The views of a scene show one set of named points, each view turned or mirrored, shifted and resized as a whole, with a little noise and some points left out.
(in the rows, 100 means zero)

Scene 1
View 1
mudo: [93, 102, 92, 112, 106, 111, 87, 98, 103, 97, 107, 99, 86, 102, 114, 100, 115, 107, 117, 109, 94, 109, 113, 84, 98, 119, 112, 97, 89, 100, 104, 100, 104, 89, 98, 113, 93, 118, 92, 91, 87]
kurun: [108, 109, 99, 88, 108, 107, 98, 96, 111, 108, 128, 106, 108, 81, 90, 116, 133, 126, 109, 110, 97, 110, 137, 82, 103, 104, 106, 101, 111, 126, 102, 118, 77, 91, 110, 104, 89, 124, 77, 81, 112]
Bot: [105, 103, 92, 91, 108, 100, 94, 96, 102, 101, 104, 97, 102, 100, 97, 116, 124, 101, 112, 107, 90, 96, 117, 76, 102, 126, 104, 91, 102, 108, 104, 109, 81, 91, 100, 118, 87, 113, 94, 83, 101]
ras: [109, 92, 102, 99, 104, 86, 92, 100, 85, 77, 81, 94, 100, 112, 96, 125, 106, 91, 103, 97, 79, 82, 116, 73, 123, 134, 102, 89, 98, 100, 91, 110, 70, 96, 81, 123, 78, 115, 107, 78, 95]
Lov: [125, 93, 115, 83, 103, 81, 103, 101, 88, 77, 97, 103, 119, 91, 74, 144, 114, 113, 90, 94, 83, 83, 146, 72, 137, 117, 97, 98, 119, 127, 82, 130, 40, 101, 86, 110, 73, 126, 95, 64, 118]
doku: [95, 96, 93, 111, 106, 99, 86, 99, 91, 86, 85, 93, 87, 115, 113, 108, 107, 88, 113, 103, 85, 93, 103, 77, 105, 137, 108, 89, 86, 89, 101, 99, 97, 91, 87, 125, 87, 111, 106, 89, 83]
pobo: [101, 77, 102, 119, 102, 75, 83, 105, 63, 50, 39, 81, 83, 142, 115, 122, 78, 58, 103, 88, 68, 65, 90, 68, 132, 162, 105, 80, 76, 68, 84, 96, 81, 99, 55, 141, 75, 107, 134, 81, 70]
Radu: [109, 95, 113, 104, 101, 95, 95, 102, 91, 78, 101, 104, 103, 94, 95, 123, 108, 119, 97, 98, 88, 98, 138, 81, 128, 111, 106, 104, 105, 117, 85, 118, 68, 97, 86, 106, 81, 129, 92, 74, 103]
biga: [115, 86, 120, 106, 100, 84, 95, 105, 79, 62, 83, 102, 105, 101, 90, 134, 98, 110, 89, 91, 80, 86, 139, 76, 143, 118, 102, 102, 105, 113, 75, 121, 55, 102, 73, 109, 74, 130, 101, 67, 102]
bon: [100, 98, 107, 112, 103, 106, 91, 102, 97, 85, 108, 105, 94, 94, 105, 111, 110, 122, 105, 103, 93, 109, 133, 85, 115, 108, 109, 105, 96, 112, 91, 111, 87, 94, 91, 104, 88, 128, 89, 81, 96]
fakis: [111, 88, 111, 105, 101, 86, 92, 103, 80, 67, 80, 97, 100, 108, 96, 129, 99, 100, 96, 93, 80, 84, 127, 75, 133, 128, 103, 96, 99, 104, 81, 114, 64, 99, 75, 117, 77, 123, 106, 73, 96]
faf: [119, 92, 119, 96, 101, 86, 99, 102, 86, 73, 96, 104, 112, 93, 82, 136, 108, 117, 91, 94, 83, 90, 145, 75, 138, 113, 100, 103, 112, 123, 79, 125, 50, 101, 81, 107, 75, 130, 94, 66, 111]
rito: [113, 94, 99, 90, 106, 85, 94, 99, 88, 82, 83, 94, 105, 109, 91, 129, 112, 89, 104, 99, 80, 80, 116, 71, 120, 136, 100, 87, 102, 104, 94, 113, 65, 95, 85, 125, 79, 114, 106, 76, 100]
gis: [109, 111, 99, 86, 108, 109, 100, 95, 115, 112, 135, 109, 111, 76, 87, 117, 138, 132, 108, 111, 100, 114, 142, 83, 102, 99, 105, 104, 115, 131, 103, 120, 75, 91, 114, 100, 90, 126, 73, 80, 116]
Guzo: [90, 101, 104, 124, 102, 117, 87, 101, 101, 89, 115, 106, 84, 94, 117, 98, 110, 126, 111, 106, 98, 121, 128, 91, 106, 103, 115, 109, 87, 106, 96, 103, 106, 91, 94, 101, 94, 129, 84, 89, 87]
fov: [99, 100, 95, 106, 106, 104, 90, 99, 98, 92, 101, 98, 93, 103, 107, 108, 114, 104, 113, 106, 90, 102, 115, 80, 104, 122, 108, 95, 93, 102, 101, 105, 92, 91, 94, 116, 89, 117, 96, 87, 91]
nik: [92, 108, 79, 100, 110, 110, 87, 94, 107, 110, 105, 93, 88, 108, 113, 99, 124, 91, 126, 113, 92, 103, 96, 78, 84, 134, 108, 85, 88, 92, 116, 95, 107, 85, 105, 125, 94, 106, 97, 96, 86]
View 2
Lov: [101, 93, 102, 88, 102, 106, 108, 89, 100, 110, 105, 69, 106, 85, 94, 119, 86, 91, 107, 123, 84, 106, 150, 103, 107, 125, 133, 130, 123, 101, 123, 103, 120, 103, 99, 124, 131, 143, 75, 127, 81]
Bot: [104, 100, 98, 98, 102, 93, 107, 98, 106, 97, 97, 69, 107, 111, 109, 90, 88, 115, 98, 118, 88, 111, 121, 102, 110, 108, 93, 117, 102, 102, 95, 119, 95, 107, 91, 120, 108, 108, 83, 100, 99]
Radu: [95, 89, 109, 94, 102, 101, 104, 101, 101, 104, 101, 80, 108, 87, 95, 104, 97, 98, 101, 115, 103, 102, 127, 89, 97, 111, 116, 120, 114, 104, 119, 104, 110, 100, 95, 113, 119, 120, 70, 118, 99]
bon: [92, 87, 111, 100, 100, 97, 102, 106, 102, 98, 98, 86, 110, 93, 100, 94, 105, 105, 94, 113, 109, 102, 115, 85, 96, 99, 99, 116, 108, 105, 110, 110, 99, 97, 93, 108, 109, 109, 68, 111, 109]
fakis: [104, 105, 105, 92, 108, 97, 109, 96, 105, 114, 104, 69, 94, 90, 88, 103, 75, 102, 107, 108, 106, 95, 121, 87, 93, 126, 128, 115, 114, 99, 122, 95, 125, 107, 93, 126, 124, 108, 77, 105, 101]
Guzo: [88, 83, 115, 104, 99, 93, 100, 114, 102, 92, 95, 93, 113, 95, 103, 83, 115, 109, 88, 109, 119, 101, 102, 78, 92, 87, 83, 109, 102, 108, 106, 114, 90, 95, 91, 101, 100, 97, 64, 106, 120]
doku: [107, 113, 101, 101, 109, 85, 109, 103, 110, 105, 96, 69, 93, 113, 100, 78, 73, 124, 99, 103, 108, 98, 96, 87, 95, 112, 96, 104, 95, 98, 97, 107, 105, 110, 85, 122, 108, 75, 84, 80, 116]
gis: [90, 75, 104, 99, 92, 102, 100, 101, 98, 86, 96, 85, 127, 99, 116, 98, 121, 101, 91, 131, 81, 120, 139, 107, 116, 90, 84, 128, 110, 109, 97, 131, 79, 96, 97, 104, 105, 138, 71, 126, 91]
kurun: [93, 80, 103, 99, 94, 100, 102, 100, 99, 89, 96, 82, 121, 102, 113, 97, 113, 104, 92, 127, 83, 117, 134, 104, 114, 94, 86, 125, 108, 108, 98, 127, 83, 99, 96, 107, 106, 130, 73, 120, 94]
faf: [98, 91, 107, 90, 102, 105, 106, 95, 100, 110, 105, 75, 105, 82, 91, 115, 90, 92, 105, 118, 96, 102, 140, 93, 100, 121, 130, 125, 121, 102, 126, 100, 120, 101, 98, 120, 128, 134, 72, 125, 89]
rito: [110, 110, 97, 92, 107, 94, 110, 92, 107, 110, 101, 61, 95, 104, 97, 97, 69, 111, 106, 113, 91, 103, 124, 99, 103, 126, 117, 118, 107, 97, 107, 105, 116, 111, 91, 129, 121, 107, 86, 98, 95]
mudo: [98, 96, 106, 104, 101, 89, 104, 108, 106, 93, 94, 80, 108, 110, 108, 79, 98, 119, 92, 110, 106, 105, 101, 88, 99, 95, 80, 109, 97, 104, 94, 117, 90, 103, 88, 110, 100, 89, 77, 94, 117]
pobo: [122, 139, 100, 93, 121, 82, 116, 96, 116, 127, 105, 52, 67, 107, 79, 85, 34, 124, 114, 87, 122, 80, 89, 75, 80, 145, 135, 98, 100, 90, 118, 78, 144, 119, 83, 143, 127, 58, 92, 67, 118]
fov: [101, 99, 104, 100, 104, 91, 106, 103, 106, 99, 97, 76, 105, 107, 104, 85, 91, 116, 96, 111, 103, 105, 109, 91, 101, 103, 92, 111, 100, 102, 99, 114, 97, 104, 89, 115, 106, 96, 78, 96, 111]
biga: [100, 98, 109, 90, 106, 102, 108, 96, 102, 115, 105, 73, 98, 82, 86, 112, 82, 93, 107, 110, 107, 95, 130, 86, 92, 125, 135, 120, 120, 100, 130, 92, 128, 103, 97, 122, 129, 120, 71, 117, 96]
ras: [108, 110, 100, 93, 108, 93, 110, 95, 108, 111, 101, 64, 94, 102, 95, 96, 70, 111, 105, 108, 98, 99, 117, 93, 98, 125, 119, 115, 107, 97, 112, 101, 119, 109, 91, 128, 121, 101, 84, 96, 101]
nik: [105, 106, 98, 104, 103, 85, 107, 104, 108, 93, 92, 70, 104, 124, 114, 72, 87, 129, 92, 112, 97, 109, 99, 96, 106, 100, 74, 107, 90, 101, 82, 124, 85, 108, 85, 117, 97, 82, 86, 82, 114]
View 3
bon: [107, 100, 93, 107, 112, 92, 99, 110, 86, 93, 105, 100, 99, 114, 95, 93, 96, 101, 95, 94, 109, 106, 99, 79, 104, 96, 90, 107, 108, 87, 93, 98, 92, 79, 114, 124, 106, 104, 98, 112, 81]
biga: [132, 100, 85, 112, 110, 92, 111, 116, 67, 88, 85, 83, 106, 106, 107, 106, 107, 92, 122, 114, 106, 113, 105, 88, 120, 81, 78, 91, 106, 91, 105, 102, 110, 92, 110, 118, 111, 106, 88, 116, 68]
doku: [98, 89, 115, 93, 117, 90, 100, 96, 92, 102, 95, 106, 118, 97, 82, 104, 105, 90, 99, 108, 115, 107, 96, 100, 98, 108, 74, 86, 90, 112, 101, 102, 99, 87, 117, 117, 104, 95, 89, 107, 100]
ras: [120, 94, 98, 103, 113, 92, 106, 103, 80, 99, 85, 91, 112, 96, 92, 109, 106, 90, 114, 113, 110, 110, 101, 100, 105, 95, 72, 86, 94, 108, 109, 104, 110, 96, 113, 112, 104, 103, 82, 111, 88]
pobo: [105, 81, 130, 81, 121, 89, 120, 98, 75, 95, 74, 96, 146, 84, 87, 119, 130, 71, 129, 143, 122, 119, 100, 120, 124, 100, 53, 50, 78, 123, 107, 105, 114, 97, 117, 121, 118, 85, 85, 109, 97]
faf: [139, 104, 75, 120, 108, 94, 107, 116, 71, 91, 87, 81, 96, 108, 108, 104, 99, 98, 117, 104, 102, 110, 105, 84, 111, 80, 83, 101, 109, 89, 109, 102, 110, 95, 108, 112, 104, 112, 85, 115, 67]
Lov: [147, 104, 68, 124, 106, 95, 105, 115, 70, 94, 82, 75, 91, 104, 108, 107, 97, 98, 120, 103, 100, 110, 105, 87, 107, 79, 81, 103, 109, 94, 116, 103, 116, 101, 106, 104, 100, 117, 78, 115, 67]
Bot: [113, 97, 93, 108, 113, 94, 93, 98, 94, 106, 95, 98, 99, 99, 87, 102, 91, 100, 94, 93, 108, 103, 97, 93, 86, 103, 81, 103, 97, 108, 108, 103, 102, 93, 113, 106, 94, 107, 83, 109, 96]
Guzo: [93, 99, 104, 101, 115, 90, 94, 107, 94, 94, 113, 110, 102, 117, 89, 89, 94, 102, 84, 91, 111, 105, 95, 76, 100, 104, 93, 108, 107, 86, 85, 97, 83, 72, 117, 129, 107, 99, 104, 111, 87]
gis: [121, 107, 72, 122, 107, 95, 85, 106, 95, 103, 107, 96, 75, 113, 94, 91, 76, 113, 84, 72, 100, 99, 98, 74, 79, 96, 98, 129, 114, 90, 104, 100, 94, 87, 110, 105, 89, 118, 87, 113, 83]
fakis: [125, 96, 94, 106, 112, 92, 110, 110, 74, 93, 85, 88, 112, 101, 100, 107, 109, 89, 118, 115, 109, 112, 103, 94, 114, 88, 75, 86, 100, 100, 107, 103, 110, 93, 111, 116, 109, 102, 86, 114, 77]
rito: [124, 94, 94, 107, 112, 93, 104, 102, 82, 102, 83, 89, 109, 94, 93, 109, 102, 92, 113, 110, 109, 109, 100, 101, 100, 94, 72, 89, 95, 110, 114, 105, 112, 99, 111, 105, 100, 105, 78, 110, 89]
nik: [90, 90, 113, 93, 117, 92, 88, 88, 107, 112, 102, 113, 109, 96, 73, 99, 92, 98, 80, 92, 114, 101, 92, 99, 77, 118, 79, 99, 90, 117, 102, 103, 93, 87, 118, 110, 93, 99, 88, 105, 113]
fov: [103, 95, 103, 101, 114, 92, 96, 100, 94, 102, 100, 103, 105, 103, 86, 99, 97, 98, 93, 97, 111, 105, 97, 90, 93, 104, 83, 99, 98, 104, 100, 101, 97, 85, 116, 115, 100, 101, 91, 109, 95]
View 4
mudo: [80, 102, 101, 70, 115, 100, 99, 119, 115, 100, 76, 105, 103, 123, 80, 96, 103, 92, 108, 100, 79, 87, 87, 117, 120, 118, 75, 102, 103, 89, 91, 96, 89, 95, 104, 124, 87, 85, 72, 89, 88]
kurun: [92, 83, 101, 81, 92, 97, 101, 99, 106, 96, 85, 93, 98, 120, 99, 122, 138, 104, 85, 83, 84, 85, 69, 128, 106, 127, 68, 92, 128, 70, 99, 88, 89, 98, 102, 80, 117, 111, 73, 66, 85]
nik: [77, 109, 96, 70, 106, 99, 102, 119, 111, 110, 66, 113, 109, 127, 77, 89, 125, 85, 105, 95, 85, 82, 99, 120, 109, 112, 83, 99, 100, 93, 96, 105, 101, 104, 85, 133, 65, 70, 65, 95, 91]
bon: [81, 93, 104, 74, 114, 101, 97, 111, 114, 90, 95, 97, 99, 109, 91, 117, 92, 96, 101, 105, 75, 102, 77, 111, 120, 125, 73, 104, 109, 86, 91, 86, 79, 88, 119, 100, 111, 106, 84, 81, 85]
pobo: [49, 140, 106, 67, 117, 112, 99, 124, 104, 99, 122, 123, 123, 69, 79, 120, 57, 44, 116, 147, 90, 148, 128, 64, 96, 101, 122, 116, 51, 146, 98, 91, 86, 94, 107, 138, 48, 67, 111, 133, 93]
Radu: [79, 94, 107, 77, 106, 103, 97, 103, 107, 87, 111, 95, 102, 93, 99, 134, 92, 90, 94, 110, 81, 116, 78, 102, 109, 125, 81, 104, 108, 91, 96, 79, 77, 89, 120, 83, 118, 115, 95, 81, 85]
gis: [95, 79, 101, 82, 91, 96, 101, 97, 107, 95, 85, 89, 95, 121, 102, 125, 139, 109, 83, 80, 82, 83, 63, 129, 108, 130, 63, 92, 135, 65, 98, 86, 87, 97, 105, 74, 125, 118, 73, 61, 83]
Bot: [80, 102, 101, 77, 95, 100, 102, 105, 104, 101, 90, 104, 107, 109, 92, 117, 124, 86, 93, 97, 88, 98, 90, 112, 100, 118, 85, 97, 106, 91, 100, 92, 94, 102, 95, 100, 89, 93, 80, 87, 88]
doku: [70, 115, 101, 69, 113, 103, 100, 119, 111, 102, 89, 112, 112, 106, 81, 102, 95, 76, 108, 114, 83, 106, 103, 101, 108, 110, 93, 106, 87, 108, 95, 96, 90, 97, 100, 128, 72, 77, 84, 104, 90]
faf: [78, 95, 108, 82, 94, 105, 99, 95, 102, 85, 126, 93, 102, 80, 108, 153, 96, 85, 84, 112, 86, 129, 79, 94, 97, 127, 87, 103, 107, 94, 100, 73, 75, 90, 122, 64, 123, 124, 106, 81, 85]
fov: [78, 104, 102, 73, 110, 101, 100, 114, 111, 98, 87, 105, 105, 112, 87, 108, 105, 87, 102, 104, 82, 98, 89, 111, 112, 117, 81, 103, 102, 94, 95, 93, 88, 95, 104, 114, 90, 90, 80, 90, 88]
ras: [69, 113, 104, 76, 101, 105, 101, 109, 102, 97, 108, 108, 111, 89, 92, 126, 98, 72, 97, 116, 88, 122, 100, 92, 96, 113, 99, 103, 88, 109, 101, 88, 88, 97, 104, 104, 84, 92, 96, 101, 90]
fakis: [70, 110, 108, 78, 105, 107, 98, 106, 103, 90, 121, 102, 109, 79, 97, 138, 83, 73, 97, 122, 85, 132, 93, 87, 99, 118, 95, 106, 91, 110, 98, 80, 79, 91, 117, 92, 99, 104, 104, 97, 87]
rito: [71, 112, 104, 79, 93, 105, 102, 104, 99, 100, 112, 106, 111, 86, 97, 133, 109, 71, 91, 113, 92, 122, 99, 93, 89, 114, 100, 101, 92, 107, 103, 87, 89, 100, 100, 92, 85, 95, 97, 98, 90]
Guzo: [83, 91, 103, 68, 126, 100, 96, 121, 121, 90, 80, 98, 96, 125, 82, 99, 84, 104, 111, 102, 69, 89, 75, 119, 135, 126, 63, 106, 112, 81, 86, 90, 78, 86, 121, 120, 109, 98, 72, 80, 84]
biga: [72, 101, 109, 79, 104, 107, 97, 101, 103, 84, 129, 97, 105, 75, 104, 149, 78, 79, 93, 121, 83, 136, 85, 87, 101, 123, 92, 107, 97, 104, 98, 74, 73, 87, 125, 77, 115, 117, 110, 90, 85]
Lov: [79, 96, 108, 87, 83, 104, 100, 89, 97, 88, 130, 92, 104, 75, 113, 161, 110, 82, 78, 109, 90, 131, 80, 94, 87, 126, 92, 98, 110, 94, 105, 73, 79, 94, 114, 54, 122, 125, 108, 79, 86]
View 5
doku: [87, 132, 96, 89, 86, 111, 127, 129, 84, 104, 121, 106, 99, 90, 94, 88, 108, 106, 113, 113, 117, 110, 114, 72, 103, 67, 96, 93, 72, 92, 96, 97, 92, 101, 82, 117, 103, 96, 127, 101, 110]
pobo: [61, 154, 71, 108, 80, 104, 144, 153, 62, 99, 128, 107, 102, 111, 108, 107, 114, 123, 134, 118, 117, 103, 77, 50, 127, 41, 74, 76, 68, 94, 53, 94, 126, 89, 43, 125, 147, 100, 155, 91, 101]
kurun: [113, 90, 101, 92, 104, 125, 108, 93, 111, 117, 100, 104, 72, 87, 93, 86, 82, 73, 80, 108, 109, 100, 128, 102, 70, 101, 126, 103, 82, 91, 147, 114, 73, 105, 92, 88, 72, 115, 102, 99, 113]
Radu: [99, 96, 88, 114, 99, 120, 115, 102, 94, 106, 98, 97, 62, 115, 111, 101, 78, 81, 90, 113, 105, 102, 99, 100, 87, 83, 107, 99, 75, 85, 119, 115, 93, 93, 78, 96, 104, 116, 116, 96, 100]
Lov: [95, 88, 68, 121, 109, 129, 117, 98, 103, 121, 94, 104, 53, 116, 112, 114, 71, 69, 82, 112, 102, 83, 86, 92, 77, 89, 119, 87, 86, 92, 124, 122, 109, 90, 43, 77, 109, 136, 120, 84, 99]
fov: [97, 116, 101, 91, 91, 114, 120, 116, 92, 106, 113, 103, 88, 90, 95, 86, 98, 95, 102, 112, 116, 109, 121, 84, 93, 79, 105, 98, 74, 91, 114, 103, 82, 103, 90, 109, 92, 100, 117, 102, 110]
rito: [87, 119, 76, 101, 98, 120, 127, 120, 92, 117, 112, 110, 83, 96, 100, 102, 95, 90, 101, 112, 112, 90, 98, 72, 91, 76, 109, 84, 81, 96, 105, 108, 107, 98, 50, 95, 109, 116, 128, 90, 108]
ras: [84, 120, 79, 104, 95, 117, 127, 121, 87, 112, 111, 107, 83, 103, 103, 101, 95, 95, 104, 113, 112, 95, 96, 73, 97, 71, 103, 86, 78, 94, 100, 107, 107, 95, 55, 101, 114, 113, 130, 92, 106]
fakis: [87, 111, 77, 116, 95, 117, 125, 116, 85, 107, 105, 101, 71, 116, 113, 107, 84, 91, 101, 114, 108, 98, 87, 84, 98, 71, 100, 89, 75, 88, 98, 111, 108, 90, 57, 100, 121, 117, 129, 92, 99]
biga: [90, 98, 75, 127, 100, 120, 121, 107, 88, 107, 96, 96, 57, 128, 119, 112, 75, 83, 94, 115, 103, 96, 81, 93, 94, 75, 102, 92, 76, 85, 104, 117, 108, 86, 57, 94, 123, 123, 127, 91, 94]
faf: [96, 88, 75, 124, 105, 125, 117, 99, 96, 112, 93, 99, 54, 121, 115, 110, 71, 75, 85, 113, 103, 92, 89, 98, 83, 84, 112, 93, 81, 88, 119, 120, 104, 90, 57, 85, 112, 129, 120, 89, 97]
mudo: [99, 120, 109, 86, 88, 110, 119, 118, 89, 101, 115, 102, 94, 87, 94, 81, 102, 100, 106, 112, 116, 116, 128, 87, 96, 77, 102, 103, 69, 89, 114, 100, 75, 105, 105, 117, 89, 93, 115, 108, 113]
gis: [117, 84, 102, 92, 108, 128, 104, 87, 115, 118, 96, 104, 68, 86, 93, 86, 78, 68, 74, 108, 108, 100, 131, 107, 65, 105, 131, 105, 84, 90, 155, 117, 69, 105, 96, 85, 66, 117, 97, 99, 113]
View 6
gis: [113, 83, 99, 73, 96, 108, 75, 89, 82, 96, 86, 61, 97, 94, 88, 110, 106, 108, 115, 86, 81, 86, 86, 70, 88, 91, 130, 136, 59, 90, 90, 127, 61, 92, 70, 100, 99, 133, 126, 91, 89]
pobo: [95, 116, 138, 122, 168, 74, 123, 184, 127, 83, 87, 179, 80, 79, 96, 58, 117, 151, 141, 88, 123, 54, 95, 132, 126, 58, 40, 62, 139, 163, 94, 113, 142, 130, 97, 95, 87, 97, 91, 117, 102]
fov: [104, 87, 118, 89, 133, 96, 95, 124, 106, 105, 88, 103, 100, 87, 89, 87, 115, 115, 125, 86, 104, 65, 88, 81, 110, 70, 101, 95, 93, 115, 91, 116, 94, 104, 88, 96, 87, 120, 117, 93, 82]
Radu: [108, 115, 108, 86, 120, 96, 81, 134, 92, 68, 91, 101, 92, 92, 87, 84, 104, 135, 125, 92, 87, 78, 80, 98, 85, 86, 105, 118, 81, 118, 83, 128, 84, 95, 68, 87, 90, 112, 111, 93, 104]
Lov: [113, 123, 101, 94, 98, 93, 83, 126, 81, 52, 84, 109, 71, 95, 93, 97, 95, 152, 121, 90, 76, 95, 85, 121, 74, 100, 90, 143, 74, 120, 90, 137, 83, 110, 59, 97, 110, 119, 104, 114, 126]
fakis: [105, 120, 116, 98, 130, 88, 94, 149, 100, 65, 88, 128, 82, 88, 93, 78, 105, 147, 129, 90, 94, 75, 85, 116, 94, 81, 82, 108, 97, 133, 86, 127, 102, 108, 73, 90, 93, 109, 103, 104, 111]
Guzo: [104, 93, 117, 74, 139, 103, 79, 131, 104, 100, 96, 82, 119, 91, 81, 77, 117, 108, 126, 90, 100, 59, 76, 63, 101, 69, 127, 88, 86, 108, 79, 115, 81, 80, 82, 79, 70, 111, 124, 69, 72]
nik: [101, 60, 123, 91, 137, 96, 107, 110, 113, 136, 85, 100, 102, 83, 91, 96, 122, 95, 123, 79, 116, 59, 99, 69, 133, 60, 96, 82, 101, 111, 102, 107, 98, 113, 103, 109, 88, 132, 121, 98, 63]
doku: [100, 88, 125, 98, 146, 91, 104, 138, 115, 109, 87, 123, 97, 84, 91, 79, 118, 117, 129, 85, 114, 59, 93, 90, 122, 63, 83, 80, 109, 127, 93, 112, 108, 113, 95, 98, 86, 116, 111, 99, 81]
bon: [107, 102, 112, 81, 128, 100, 81, 130, 98, 86, 93, 92, 104, 92, 85, 82, 111, 121, 126, 90, 94, 71, 79, 80, 94, 77, 116, 105, 84, 113, 82, 122, 82, 90, 76, 85, 82, 113, 117, 82, 89]
kurun: [111, 85, 101, 76, 103, 104, 79, 96, 86, 98, 85, 70, 96, 94, 88, 105, 108, 110, 117, 85, 86, 82, 87, 74, 93, 87, 122, 128, 67, 94, 91, 126, 69, 96, 74, 100, 97, 132, 123, 92, 88]
faf: [111, 126, 104, 91, 108, 94, 82, 135, 86, 52, 88, 108, 81, 94, 90, 88, 98, 151, 125, 93, 80, 89, 81, 114, 75, 95, 96, 132, 78, 122, 84, 135, 85, 101, 59, 89, 100, 113, 106, 104, 120]
mudo: [102, 78, 120, 84, 138, 99, 93, 122, 108, 116, 90, 95, 109, 87, 87, 85, 119, 104, 125, 86, 107, 60, 88, 69, 116, 66, 109, 85, 94, 112, 90, 112, 92, 99, 92, 95, 81, 120, 121, 85, 71]
Bot: [107, 82, 114, 90, 118, 96, 96, 111, 99, 106, 83, 100, 90, 88, 92, 99, 112, 116, 121, 83, 99, 75, 95, 88, 110, 77, 96, 109, 87, 112, 98, 119, 90, 112, 86, 107, 98, 129, 116, 104, 87]
biga: [109, 131, 110, 95, 123, 90, 85, 151, 93, 49, 90, 123, 83, 92, 90, 77, 101, 155, 129, 93, 86, 81, 78, 118, 81, 89, 89, 119, 88, 131, 82, 132, 96, 102, 63, 85, 93, 104, 102, 102, 119]
ras: [105, 105, 118, 102, 130, 88, 101, 140, 103, 83, 85, 129, 82, 86, 94, 84, 109, 139, 128, 86, 100, 73, 92, 111, 105, 77, 77, 103, 100, 132, 94, 122, 106, 118, 82, 99, 96, 116, 104, 111, 104]

Which points are out of place in each view (at most two, in the order of its rows)? Write none if all are in place.
view 1 -> none
view 2 -> doku, nik
view 3 -> bon
view 4 -> kurun, ras
view 5 -> mudo
view 6 -> none
